Points on a hilly landscape, in no order, each with its height.
From any point a climber steps to the highest of the 2 points nearest to it. It stops when none of these is higher. Distance is the straight distance between rows; heights are no part of it.
Fefa (h 642): [140  99 133 196  78  42 144 127 172 143 132 126 164 160  78 101 108 118
 160 107 127 145 159 127 164 131 112 155 143  69 127 112 146  76 133 149
 107 169 157 133 178 140 110 149 129  75  81 127 159]
soku (h 169): [105 157 122  87 163 205 112 134  75 154 135 148 130 105 156 135 133 113
 110 136 138 132  92 113  61 132 124  90 148 179 135 119  95 173  89 113
  85 128 109 139 118 157 114 111 139 152 113 141 138]
banu (h 612): [ 62 114  81 126 136 171 108 142 124  97 173 129 157 189 144 128 166 101
 139  70 102 134 133 176 126 182 156 108  82 135 156  76 110 157  98  58
 137  92 116 146 103 116 172 108 163  80 122 123 144]
sufod (h 789): [170 140 201 146 172 105 146 136 119 145 147 124 124 146 112 130 147 114
 126 169 133 135 129 155  69  79 122 183  77 124 114 130  63 120 101 138
 178 135 139 107 152 107 109 106 105 124 143  99 161]
mogo (h 491): [134 163 141  88 172 119 118 124 152 148 144 103  79 136 170 107 137 147
  70 128 160 129  82 107  99 136 167 129 173 116 143 107 117 148 117 117
  64  70 113 147 113 163  88 104 112 121 155 149 105]
Kisud (h 589): [165 205 120 137 158 111 127 126 141 166 115 139 162 128 155  72 184 129
  63 105 136 111 147  98  88 149  67  97 153 158 111 132 146 114 165 126
  83 130 170 125 160 194  90 180 112  57 138 149 105]
gezos (h 479): [138 189  98 109 111 167 163 127 155  45 102 130 122 134 164  96 110 169
  66 143 129 117  93 133 118 134 179 106 162 149 140 190 183  95 165 143
 130 107 170 156 134 144 123 167 129 185 162 143 120]
zuku (h 268): [130 125 188 126 136 160 151 144 101 164 110  89 124 118 133 125 139 103
 162 161 145 100 162 172  88 114 118 198 115 156 110 169  70 163  80 122
 169 138 147 130  51  74 140 132 111  85 190  80 152]
gifa (h 596): [ 68 112  60  79 129 192 169  79  52  48 134 164  73 118 123 107 151 155
 103  85 109 159 109 124 132 131 130 112 114 197 152 129 172 152 156 112
 175 114 117  95 147  92 119 125 148 190  94 155  88]
kob (h 700): [146 127 130  93 138 100 126 133 164 166 120 147 139  61 158 128 152 108
 154  74 114 126 186  71  87 121 157  65  86 137  88 138 158 117 198 127
 106 105 136 100 135 136 100 130 118 130  97 143  97]
gufe (h 512): [167 160 132  90 150 117 101 138 156 161 125  76  80 150 168 120 154 105
  98 140 170  90 135 135 107 122 142 122 190 154 141 163 120 160  93 138
  59 105 118 155  81 151  97 155 117 106 169 124 118]
Rez (h 734): [ 91  99  91 158  97 161 125  88  89  99 162 143 118 167  99 100 113 153
 120 169 132 143  63 150 195 151 118 149 111 163 145 117 113 158 141  72
 186 102 123 156 100  87  91 118 127 117 126 117 121]
Zak (h 183): [115  81 140 103 151 145 119 133  82 133 179 118 103 105 119 195 103  95
 180 113 107 133 122 146 102  87 102  93 101 116 137 117  92 179  65 167
 159 148  90  94 147 141 181 118 137 153 112 131 119]
Guzar (h 369): [106 102 133 123 133  86 138 110 160 117 174 148 136  91  96  84 102 129
 125 124 135 122  84 104 121 146 156  99  82 109 183  93 151 117 209 100
 164  99 120  82 134 112  66  81 109 154 108 109 158]
Sinad (h 486): [146 185 142 131 121 102 113 155 180 165  61  98 148 149 138 116 141 179
 101 126 119 126 142 110 141 133 131 137 176  95 105 114 162  51 132 179
  49 154 112 127 163 179 167 181 131 112 146 157 116]
nimat (h 559): [155  75  90 161  73  83 169 114 141  70 152 133 104 145  87 149  93  95
 183 111 127 156 165 125 214 117 151 165 133 130 132 151 140 108 129 130
 160 162 169 133 125 142 106 100 173 131 101 129 113]
doder (h 593): [150 119  71 122  90 115 108 123 144  93 132 136  78 111 139 153 104 135
 134 126 113 133 147  91 181 112 148  79 189 122 124 136 154 124 135 156
  88 167 154 140 153 190 117 147 152 165 124 160 108]
Bidun (h 782): [187 143 129 110 152  54 137 147 168 152 132 154 106  95 163 127 181 110
 115  87 127 116 176  82 107 114 100  82 126 156  76 133 147 139 160 132
 101 133 163 105 164 154  70 103 117 105 102 140  52]
zuve (h 518): [160 186 104 138  88 109 154 107 168  51 112 116 136 136 140 102  89 134
 110 134 136 118 156 148 107 140 169  96 150 164 142 199 147 107 163 142
 148 115 209 144 123 146 114 179 149 136 165 111 127]
sok (h 624): [124 107 131 105 122 108 125 108 125 153 122 183 125  66 115 100 155 128
 130 114 125 120 145  56 117 126 120  66 116 173  84 154 142 147 200 130
 120 134 119 108 130 123  63 130 103 146  92 140 115]
bufo (h 533): [194 148 126 125 140  93 157 159 162 109 119  85  89 147 172 147 140 126
 106 161 135  86 144 146 101 120 149 130 184 150 133 194 114 110 110 153
 105 113 176 146 109 153 114 150 122 125 179 104 135]
beb (h 623): [164 213  88 102 113 119  82 133 161 120  96 131 140 129 178  95 135 151
  66 112 153 112 132  99 143 141 113 100 173 165 100 147 144 125 189 129
  85 123 174 148 146 196 118 163 147  82 142 159  84]
Vuse (h 320): [165  70 126 192  88  96 145 121  76 129 159 154 143 116  77 153 124  76
 150 160 126 133 142 135 131 103  77 145 144 124 124 153  92 156  89 142
 174 171 165 102 127 123  98 154 121 145 103 101 159]
gad (h 682): [119 126 106 117 134 110  99 109 134 127 150 126  93 149 132 105 125 122
 132 126 151 104 114 131 172 156 137  99 108 162 130 134 123 169 121  75
 114  85 131 176  71 123 106 103 150  90 129 132 108]
bopi (h 212): [179 115 128 144 141  69 147 141 149 138 179 116 137 170 140 134 152  62
 169 116 130 116 176 168  93 132 122 135 108 132 147 127 135 112 153 120
 128 127 202 131 114 119  84 116 104  92 129  85 152]
borud (h 464): [172 179 165 147 103 130 133 137 156 179  39 110 166 135 156 122 128 179
  97 177 119 112 150 116 145 123 125 140 153 111  79 154 164  57 123 143
  71 154 104 143 155 113 175 192 112 135 155 132 146]
Tavo (h 667): [133  93 127 115 121  89  76 125 193 170 127  84 109 124 127 151 124 109
 160 123 146 130 157 136 188 120 135 139 171 109 119 124 116 148 118 144
 102 123 100 175  74 137 126 115 116  91 160 121 111]
fatu (h 436): [142 120 113 112 116  75 152 116 177 133  91 121  82  59 112 169  90 162
 154 128 123 138 143  94 141 104 142 118 136  81 130 153 185  79 183 167
 147 129 125 103 138 126 140  95 122 216  98 149 114]
Sepi (h 209): [154 110 146 147 118 160 180 160 108 114 111 101 156 127 140 192 120 120
 165 131 108 136 197 162  63 136 130 137 133  99  90 150 158  80 123 135
 155 189 165  91 115  99 198 126 143 184  94  97 151]
vibu (h 701): [123 101 141 161 152 100  83 176 157 183 109 113 157 141 123 174 132 125
 138 111 119 132 140 117 150 100 112 154 177  63 119  78 110 104  80 172
 105 176  82 136 144 170 198 151 118 124 121 133 149]
ruven (h 127): [ 73 153 181  73 132 181 125 124  76 114 106  80 120 111 152 180  95 150
 187 120  85  97 139 160  93 114 116 106 106 109 133 105 148 163  68 142
 169 136  62 115 100  86 241  97 138 124 146 117 110]
Lubib (h 260): [123 125 156 136 132 168 137 111 101 121 155 129 136 100 102 140 106 149
 107 158 113 148  71 135  88 112 100 114  99  90 140  88 114 124 114 131
 146 135  87 107 187 137 142 114 125 180 104 137 145]
sikeb (h 306): [137 115 129 134 105 134 103 140 122 161  82 143 152 121 114 127 169 115
 155 130 126 114 150 130 152  89 110 157 123 158  81 171  87 160 129 134
 140 122  88 136  89 103 136 104 103  89 144 124 127]
Sem (h 625): [137 133  90 106  99 105  99 109 166 104  95 105  90  90 141 125 107 142
 168 110 106 123 174  88 180 109 134  82 148 121 104 170 160 134 156 161
 118 150 164 155 108 140 126 135 161 115 129 157  80]
luf (h 683): [129  80 169 157 148  88  77 157 166 174 132 123 156 130 126 139 160 106
 134 112 139 123 147 123 170  95 118 186 183  91 109  84  81 124 106 151
 122 155  81 144 113 147 153 116  95  57 152 119 128]
pigis (h 566): [124 131  92 149  84 110  86 121 169  76 155 119 133 177 126  84  93 128
 142 105 121 142 148 112 205 162 125 128 145 116 143 110 139 126 166 124
  94 159 195 146 152 187 100 151 171  35  97 164 114]
Duvil (h 476): [121  96 110 131  99 130 139 108  98 101 132 125 134 106  87 129 156 141
 162 112 115 161 124  92 147 131 125 142  67 140 132 135 116 145 157 110
 194 117 102  81 105  89 129  98 138 151  90 135 135]
gupoz (h 657): [107  93  78 130  87 126 102  99 114 102 170 105  75 149 112 130  91 124
 171 111 150 130 106 172 209 162 144 105 135 124 175 109 154 155  99  96
 158  89 126 173  87 121 129  96 155  97 147 102 109]
gami (h 198): [123 104 128 148 105 171 110 147  86 150 121 133 146  94 106 174  94 122
 143 156 140 114 132 147 113 123  97 117 183 121 105 140 107 135  64 163
 122 181 105 110 119 153 177 160 135 152 110 112 145]
lene (h 26): [133  80 157 120 168  91 102  79 104 109 184 135  68 138 107 133 105  97
 140 147 141 129  83 127 156  46  96 140  72 123 141 110  89 228  88 145
 170 114  91 140 106  96  95  96 113 128 137 149  63]
zis (h 684): [146  88 122 211 128  57 132 156 152 147 154 160 159 160  99 114 158 106
 121  97 116 184 133 122 154 119 116 199 122  71 121  80 109  96 140 125
 106 158 149  97 185 138 128 126 130 116  86 142 149]
revi (h 520): [115  95 102 144  91 150 142 122 134 126  78 158 153  81  97 150 138 174
 133 126  99 159 126 109 142 113 147 110 142  93 110 114 148  75 138 159
 125 166  82  98 175 134 164 133 139 221  86 139 144]
Pake (h 151): [ 94 173 167  67 141 189 168 160  95 166  84  89 118 103 169 151 105 156
 148 127 102 127 138 133  61 147 152 102 101 111 143 116 166 126 100 115
 123 127  87 107 127  89 199  97 128 159 145 120 131]
ver (h 179): [107 118 117 117 127 191 100 140  67 133 162 110 125 132 136 158  99 119
 122 149 142 105  84 170 117 137 111  87 164 154 157 113 104 168  58 129
 102 169 116 167 120 157 170 130 148 133 135 123 138]
Difop (h 454): [143 142  98  77 173 141 135 149 120  83 122 143  73 120 144 166 163 167
  90 104 123 168  88  99 152 141 136 139 106 116 115 102 134 150 120 125
 130  81 116 109 147 119 133  63 140 156 117 180 108]
Subu (h 651): [123 158  89  77 109 108  75 132 149  92 111 101  94 122 153 118 117 132
 118 106 138 106 156  97 191 147 134  77 143 154 103 162 135 154 164 134
  85 109 165 175 110 174 118 137 183  58 137 152  67]
Loni (h 737): [132 122  93 151  74 165 125  89  99  96  96 155 110 135  95 123 124 157
 126 141 155 134 113 126 188 110 115 127 147 175 119 189 133 126 140 135
 149 126 120 152  95 110 121 143 140 168 135 147  96]
miko (h 473): [128 154 183  80 179 128 122 122 167 214 118 112 137 136 157  95 137 170
  66 145 172 130 111  91  96 165 137 147 164 126 140 100 131 134 142 126
  62  80  72 165  92 160  75 117  75  66 162 140 104]
gabo (h 432): [ 98 142 219 141 166 134 103 118  79 237 127 151 183  86 110 120 119 113
  85 161 151 141  89 101  46 110  97 132 125 116 114  80  86 128 112 124
 121 142  77 116 146 128  82 134 107 115 123 126 153]
bim (h 477): [157 111 140 146 129  82 150 150 161 133  94 123 135  93 122 182 106 159
 148 139 102 160 138 113  93 109 128 140 128  86 113 117 138  47 144 163
 128 161 104 100 184 135 162 116 122 219 105 127 160]
vad (h 221): [110  99 173 120 122 147  97 104 114 164 125 118 121  60 105 181  96 158
 144 140 127 135 109 122  98 104 106 109 135 100 118 111 128 149  88 153
 138 164  73 106 156 147 176 139 122 179 122 117 131]
misem (h 76): [102 127 176  88 156 100 141  94 111 143 151 129 113 111 108 127 116  91
 185 121 110 135 114 123  67  81 125 101  36 118 134 106 108 183 103 134
 174  80  64 100 116  93 121  76 118 132 108 128 118]
kizo (h 485): [135 149 135  84 133 126 149 132 155 106 107 114  94 109 135 125 104 150
 120 112 129 107 115 113 120 141 154 104 114 105 155 147 178 113 166 125
 139  66 128 118 101 111 119  79 110 163 154 124 133]
res (h 222): [168 175 106 187 121  78 185 139 193  67 107 140 115 193 132  87 115 147
  69 162 143 125 103 126 113 129 149 160 176 138 139 154 136  96 155 171
 114 125 201 147 176 165 121 196 118 163 138 113 173]
tef (h 498): [141  96 132 166 158  92 124 128 164 120 198 146 127 153 135 100  73 102
 111 138 135 105 101 151 133 174 146 133 130 117 194  84 141 135 168  89
 122 103 194 121 133 130  60 134 123 110 158  95 122]
Noga (h 740): [142 137 210 182 148  90 169 135 120 158 116  87 131 126  99 105 106 131
 116 180 157 112 134 176  72 131 118 205 113 110 132 118 103  82 101 142
 167 150 128 119 149  96 130 135 117 131 143  69 184]
fup (h 211): [ 99 181 120  82 145 230 159 123  66  96 109 180 118 129 150 101 130 129
  88 147 122 150  74 138  79 134 134 107 144 178 148 140 124 160 111 116
 123 115 136 130 139 152  96 120 133 194 138 170 130]
Lomo (h 251): [150  93 153 148 130 120 169 165 117 137 150  80 150 156 122 145 128  87
 175 136 158 103 183 195 135 147 133 184 156 118 138 145  99 136  82 123
 162 132 159 150  87 105 148 126 125  65 166  64 156]
zan (h 189): [125 145 172 120 173 112 159 158 173 163 128 113 158 127 144 122 164 121
 128  88 120 126 163 136  91 151 146 136  72  87 141  87 156  70 162 106
 105  95 120  97 149 108 150  93 106 120 155 134 166]
kab (h 743): [117 138 100 152  83 137  87 132 161 130 110 142 173 175 119 117 164 120
 145 111 131 133 142 127 200 125 134 173 146 144 103 149 122 132 116 128
  94 157 132 167 130 151 136 140 126  33 125 158  96]
kere (h 46): [ 98 118 154  84 167 117 112  97 104 104 161 117  80 131 110 130 123 121
 167 135 120 116  67 135 127  82 120 118  84 107 134  93 121 197  81 149
 176  84  41 141 126  91 138  79 123 118 141 147  87]
Nifar (h 242): [137 139 170 148 122 172 164 165 103 133  87  98 163 126 129 141 135 163
 144 151 119 122 191 165  82 147 130 184 107 117 100 159 121  87  97 127
 148 162 140 112 114  81 196 125 124 121 163  91 171]
vigu (h 398): [128  79 191 157 176 100  79 129 103 185 154 149 168 122 106 138 108 102
 111 146 138 134 102 122  92  95 105 140 131  92 128  98  65 163 102 140
 138 148  93 109 140 118  88 133 103 100 142 100 144]
sos (h 544): [126 115  99 171 123 109  98 127 180 107 185 103 129 186 151  96 102 100
 116 104 138 122 135 140 191 191 137 132 168  99 176 103 131 128 138 114
  62 122 186 179 145 168 121 154 157  74 136 143  92]
bek (h 530): [111 132 127 159 128 183 114 137  75 176 123 156 200 151 123 123 151 101
  88 131 137 103 133 140  88 165  89 107 124 143 129 136 118 111 114 107
  82 170 127 141 126 130 126 193 101  95 104 119 149]
mukud (h 557): [114  93 163  98  95 113 100 128 144 186 104  70  97 106 141 178  74 114
 149 150 135  91 163 138 140 139 119 116 178 100 152 133 149 143  96 141
  90 149 109 158  78 124 167 133  95 125 168  75 132]
Nur (h 337): [ 78  76 112 137 117 129  86 105 109 160  99 167 136  97  69 136 159 142
 157 140 132 139 112  80 202 102  98 161 102 151  61 141  83 178 148 142
 162 123  68 118 102 106 137 124 120 121 100 134 102]
Tezor (h 616): [172 189 164 100 195 144 179 161 116 109 111 124 106 144 162 148 116 158
  87 157 113 146  94 130  51  88 145 155 134 123 129 118 108  92  95 154
 135 116 149  95 170 151 147 116 124 213 144 142 156]
Gil (h 663): [100 126 115 127 135 176 147  83  88  77 150 148  78 160 118 108 105 117
 140 149 109 152  65 169 117 137 130 146  86 177 157 102 112 169 123  86
 196  99 152 130 119  98  84 120 147 134 134 134 136]
rali (h 248): [167 139 145 187 136  68 182 138 139  83 133 137 113 154 111 100  97 134
  81 187 140 133  76 157  86 117 129 182 131 124 142 120 115  86 143 144
 167 128 191 119 172 128 107 149 108 187 130  95 182]
zazon (h 528): [145 106 121 184 113  78 106 101 153 117 172 167 149 127 125  77 117 107
  91 132 135 105 125 105 136 151 115 126 136 125 149 109 148 142 194 108
 104 149 190 119 140 135  63 151 121  99 113 121 108]
Gena (h 505): [113 184 107 117 119 172 103 134 163 136  84 129 179 161 145  99 148 166
  91 112 136 126 113 115 157 177 139 110 140 101 130 105 164  76 129 132
  37 113 111 153 148 156 175 159 125 110 128 182 127]
lupo (h 799): [150  89  98 190  82 129 138  95  96  94 130 140 108 154 102 103 111 120
 110 176 152 128  89 134 214 120 113 159 148 155 144 170 115 136 120 123
 163 133 152 160 110 136  86 145 134 154 142 118 140]
Mim (h 319): [119 118 126 135 141 131 154 104 114  95 165 159 140  95  99  88 117 142
 100 166 104 151  74  99  97 128 136 136  67 128 146  70 136 131 166 113
 190 121  99  67 196 113  80  96 122 161  84 142 142]
dev (h 284): [124 135 139  80 129 108  94 142 118 170  68 165 117 121 138 134 185 151
 133 122 138 102 139 101 193  88 109 156 146 182  47 183 103 184 132 139
 155 107  94 154  91  91 135 105 127  97 142 148  69]
tupa (h 560): [161 135  74 147  92 136 115 140 124  67 128 131 144 145 147 133 131 112
 119 117 120 117 159 133 142 138 138  87 163 157 129 157 138 122 140 146
  99 165 179 154 140 168 112 177 150 137 138 133 136]
Bon (h 224): [ 99 115 169 162  93 144 134 138 136 170  96 124 193 122 114 131 162 128
 153 110 111 120 190 155 116 139 137 163  98 116 112 125 137  84 124 102
 139 146 107 120 125  83 181 134 119  88 145  89 159]
nifez (h 368): [100 111 141  65 163  96  89 128 128 156 102 174 116  79  87 159 148 163
 140 106 151 143 111  67 181 120 101 152  98 117  88 149 117 175 130 137
 167 104  56 101 110 102 135  99 123 133  92 153  97]
Noke (h 665): [110 140  89 122  99 204 148  75  92 115  76 146 144 105 111  99 152 190
 125 138 117 144 120 115 163 106 137 114 148 163  90 187 168  98 162 132
 170 145 116 132 124  86 130 169 142 207 109 172 107]
Nup (h 475): [154  91 125 154 158  74 145 133 173 104 183 101  84 171 136 124  69 119
 120 168 149 137  92 171 158 134 155 168 126  71 181 108 111 119 153  96
 161  78 151 122 136 116  98 104 123 114 163  90 124]
gudo (h 649): [115 104 142 128 131  66  67 114 200 165 121 122  95 113 114 141 116 132
 113 121 162 138 110  87 197 142 129 122 143  86 141  88 134 132 133 131
  70 109 111 137 109 149 105 108 115  98 117 138  91]
feser (h 691): [137 182 111 143 123 113 133 114 188 109 102  87 122 176 156  74 154 146
 107 146 154 104 140 148 176 154 143 158 145 153 128 178 136 110 147 128
 107 104 168 159 118 151 118 163 155  45 185 130 110]
lumi (h 153): [130 121 135 109 145 148 133 151  97 149 146 132 138 129 137 151 177  81
 149  86 122 123 163 133  74 119 141  89  90 151 120 136 100 145 119 103
 126 133 145 102 103 101 129 120 130 131 107 108 138]
zez (h 5): [138  72 140 157 145 104  94 106 114 121 173 126 120 131  88 119 141  94
 155 141 135 127 110 121 165  57 103 192  83 123 106 113  67 211 112 122
 209 106 103 133  87  93 107 104 113  88 142 125 110]
ris (h 173): [ 94 176 166 102 147 164 154 150 143 171  98 113 148 116 161 112 118 155
 110 114 126 104 151 138  69 173 140 108 111 106 154  99 161  85 147 115
  75 112 108 127 137 116 152 112 110 133 143 115 164]
vule (h 492): [146 114 100 124 152 119 123 156 147  82 164 179  78 125 155 152 168 113
  79  93 112 131 102 120 171 141 134 161 128 147 117 107 124 173 138  93
 115 112 153 120 150 148 102  98 144 137 107 155 115]
Rika (h 405): [ 82 120 123  59 166 140 124 118 100 123 129 169 100  79 123 126 133 181
 128 106 137 174  85  72 125 148 102 115 101 112 103 123 134 179 125 140
 159  84  60 104 139 116 122  87 120 164 112 154 104]
gebu (h 280): [186 103 130 183 132  99 169 148 107  93 160 146 122 138 113 143 105  94
 109 157 120 124 127 146  84 114 110 143 150 141 129 154  92 112 113 143
 153 167 186 116 143 143  88 145 104 167 112  81 174]
dulud (h 207): [110 125 165 130 113 128 132 137 149 164 100 105 161  94 107 133 124 130
 170 110  98 127 156 125 106 132 121 154  62  81 130  88 144 101 151 105
 152 104  81  98 127  65 155  89  94  86 140 100 154]
Gife (h 366): [157  71 134 149 139  81  98 143 108 167 163 125 142 104 114 167 130  64
 158 126 119 135 154 133 108  69  88 134 119 100 109 134  69 158 107 146
 159 159 112 103 133 111 104 115  99 114 129 107 137]
vog (h 504): [ 96  96  84 111 129 174 142  92  67 100 133 195 108  97 103 111 138 155
  92 134 112 146  92  81 166 128 113 132 106 209 111 143 125 181 161 107
 158 126 100 104 124 101  84 141 142 157  67 169  96]
risi (h 166): [ 97 133  98 119 146 179  93 147 117  89 165  98 103 177 167 136 103 137
 104 148 146 126  84 178 161 163 137 108 162 125 182  96 111 152  67  99
 100 104 123 173 108 150 161 132 157 131 146 130 137]
Robed (h 187): [134  95 118 152 129 130 155 155 118 110 155 135 167 162 128 145 165  92
 157  96 110 140 183 144 110 162 149 127 107 130 137 117 122  98 126 115
 133 135 181 116 131 117 125 125 136 108 101 112 156]
lon (h 636): [ 74 106  88 125 113 165 131 112 118  79 153 100 130 193 131 121 115 127
 161 113 120 120 112 186 149 177 160 115 110 144 186  98 140 127 112  62
 170  84 144 178  75 104 145 117 155  94 146  89 145]
nid (h 447): [109 127 106 101  82 125 144 102 149 125  88 133 111  66 126 131 103 162
 176 112 108 115 135 103 140 136 150  71 118 101 145 157 206  99 197 126
 148 124 113 116 116 105 137 123 132 178 121 132 122]
Kazo (h 497): [131 190 108 123 140 168 183 148 140  50  82 139 136 148 135 115 132 186
  76 136 128 135  77 141 104 154 175 130 143 116 148 129 173  62 146 124
 145 108 136 127 180 144 140 125 114 202 129 133 175]
rabe (h 510): [173 153 119 107 154  98 154 151 165 103 135  72  59 145 152 137 106 111
 134 139 131 109 122 155 120 121 175 145 135 130 154 169 148  94 139 131
 130  86 143 136  97 128 130  77 119 144 157 113 137]
ripet (h 285): [134 144 176  93 137 150 108 140 111 192  76  86 141 122 124 115 165 131
 156 154 123 103 161 142 105  79 118 191 129 150  76 150  78 155 118 116
 149 113  91 145  66  66 169 108  87  68 200  95 147]
dosez (h 713): [137 125  94 139  80 114  71 102 142 141 141 139 157 154 128 105 127 104
 157 123 149 106 144 131 196 156 116 119 119 174  98 146 113 160 138  93
 110 134 137 181  89 126  96 159 132  34 118 143  94]
zer (h 234): [186 120 136 155 156  60 200 162 146 134 149  80 115 182 135 155 127  63
 153 135 142 122 196 193 121 156 136 171 137 120 120 172 118  85 104 152
 125 123 201 122 120 135 120 130 116  93 147  67 157]
rupog (h 115): [101 132 155  59 169 126 126 136  97 147 156 108 101 112 149 134 130  81
 172  85 123 128 156 130  42 109 125  93  79 139 140 105 112 171 105 109
 133  86  98 120  75  95 142  66 145 124 139 129 116]
bege (h 408): [ 94  64 121 129  95  94 107  82 133 152 168 133 119  78  80 104 101 113
 169 133 118 138  91 105 140 136 116  99  74 123 161 105 128 156 174 110
 164 109  93  99  94  97  82  99 121 145  92 115 141]
surig (h 619): [169 173 141 111 124 114 135 144 147 147 102 128 164  78 167 117 132 120
 127 100 119  92 183 109  45 122 134  49 134 128 115 157 168  88 179 142
 100 147 162 115 157 142 120 161 126 146 129 120 126]
Gire (h 551): [132 179 141 104 154 160 182 158 118  97 116 142 138 102 136 116 121 141
  92 114 107 131 108 118  39 117 163 109 120 125 142 113 141  92 150 136
 127 129 146  92 163 149 123 100 132 210 118 133 164]
runu (h 585): [ 67 129  91 109 123 185  95 176 137 145 138 141 169 155 143 144 186 128
 134  63 107 125 154 152 139 151 144  98 103 119 126  88 113 118 106  95
  76 124  79 140 120 141 219 109 143  95 109 154 124]
zul (h 290): [ 86 155 138  90 131 205 168  82  35 114 112 164 133  95 120 116 136 148
 129 153 113 166  84 109  76  90 112 108 130 158 132 149 116 144 127 146
 168 129  84 106 164 122 104 138 147 208 110 145 113]
zabuv (h 714): [153 193 100 148 105 137 118 144 157 122  96 104 148 198 147  94 144 148
 119 130 133 125 150 142 206 151  98 182 163 153  86 169 108 108 119 146
  92 146 175 155 139 185 129 181 147  20 153 163  88]
Kagat (h 561): [182 166 141 108 117  92 135 162 142 121 122  83 103 105 178 156 103 122
 136 136 118  80 190 147  83 136 142  77 180 130 130 168 161 108 126 162
 105 157 180 137 120 134 151 174 121 141 157 106 136]
kib (h 400): [112 149 119 130 133 193 160  75  35 103 108 170 134  97  92 106 153 154
 106 168 147 165  91 104 118  91 101 145 109 203 107 177 120 165 163 128
 177 119 112  92 101  96  66 139 127 199 120 146 122]
fana (h 525): [111 145  99 136 155 133  88 135 167 134 160 125 133 167 181 110 116 131
  87  99 131 111 109 124 149 185 141  97 155  90 174  68 160 111 127 117
  28 101 149 156 156 184 155 149 143 116 126 164 118]
Fakab (h 729): [129 111 132 172 148  78 122 163 148 162 132 141 177 150 122 143 162 126
 102  86 130 148 149 116 115 130 108 154 151  65 120  61 126  67  88 171
  89 173 122 105 201 154 177 150 132 134  96 149 159]
Vare (h 146): [ 86 131 144  84 111 165 125  92  64 101 162 108  81 118 134 185 103 121
 183 105 119 131 116 187 119  89 109  73 118 131 137 117 132 174  66 156
 166 133  79 122 103  91 211 122 157 170 129 128  97]
nise (h 584): [121 102 147 136  70 102 101 120 163 179  77 108 136  89 122 165  80 121
 165 147 127 124 172  95 153 117 118 108 144  81 133 143 167  94 117 141
  77 169 115 136 126 130 164 144 108 146 119 112 142]
Vabi (h 586): [112 135  88 149 100 220 156 111  99 118  78 168 189 117 117 131 165 167
 117 141 111 155 126 122 133 128 132 108 136 149  90 154 132  81 124 115
 129 170 105 111 157 114 169 162 154 206  91 139 133]
Tize (h 562): [ 91 145 140 134 134 169  97 165 117 190 116 130 196 136 140 144 163 108
 119  89 142  93 168 148 106 174 123  99 129 129 129 105 136 114 101 124
  50 156 114 150 135 141 190 170 125  69 132 138 153]
remo (h 697): [176 169 171 109 177 138 182 125 110  91 138 101 101 168 143 146 134 134
 112 185 122 153  99 134  82  75 146 180  81 122 121 163  99 110  91 143
 181 103 143 115 151 103 124  94 119 164 151 129 143]
gotum (h 478): [ 85 174 182 146 156 183 142 139  67 196 107 165 191 129 112  97 144 110
  90 167 149 131  96 126  38 140  98 127 109 156 120 113  90 126  90 124
 115 174 108 113 146 116 115 145 129 119 130 127 165]
lezuv (h 567): [121 108 105 117 121 135 139 106  84  72 178 149  75 147 106 128 135 107
 141 105 110 162 120 138 145 121 131 160  52 176 135 126 118 164 150  99
 214  91 138  97  82  82 104  99 143 138 108 125 111]
bom (h 613): [ 91  77 122 179  73  80  97 120 172 162 125 132 152 114  85 146  73 124
 178 129 130 125 147 123 189 131 118 133 170  68 149  98 142  83 112 154
 106 181 107 121 152 166 147 149 118 112  90  94 145]
lari (h 157): [121 124 106  96 159 179  78 154 138 101 145  99 118 170 167 160 137 155
 119 106 124 148  91 151 169 145 155 127 131  96 162  64 127 129  72 119
 101  88  99 145 149 161 198 101 155 130 162 160 120]
desu (h 526): [127 132  84 162 112 166 121 133 127  81 158 171 120 145 137 117 140 109
  78 129 119 134  90 153 155 141 130 138 161 162 132 118 129 155 139  94
  96 136 163 157 130 150  86 161 137 123 112 150 144]
vivid (h 685): [ 94 125  67  80 129 172 179 124 113  63 118 140 111 118 152 143 150 162
 125  82 106 160 129 111 138 133 172  96 118 135 130 142 179 105 159 117
 167 120 148 117 149 107 139 121 160 194 104 176  97]
pize (h 603): [149 115 100 188  65  83 149 113 146  91 139 129 158 160 109 105 111  97
 171 126 114 141 184 123 191 128 132 145 148 119 140 147 150 111 132 139
 119 151 204 148 143 161 103 160 151  63  93 110 128]
mezad (h 565): [143 119 137 151 127  84  95  86 138 176 153 151 146  86  95  70 127 120
 105 151 141  95 108  73 109 144 112  92 127 159 129 128 123 153 189  94
 104 129 136 123 113 133  26 143  91 101 110 117 128]

Where does a climber stop that starts at each point below?
Zak: lupo
rali: kab
kere: sikeb
Sinad: Fakab
borud: Fakab
gami: lupo
Nur: Subu
zez: kab
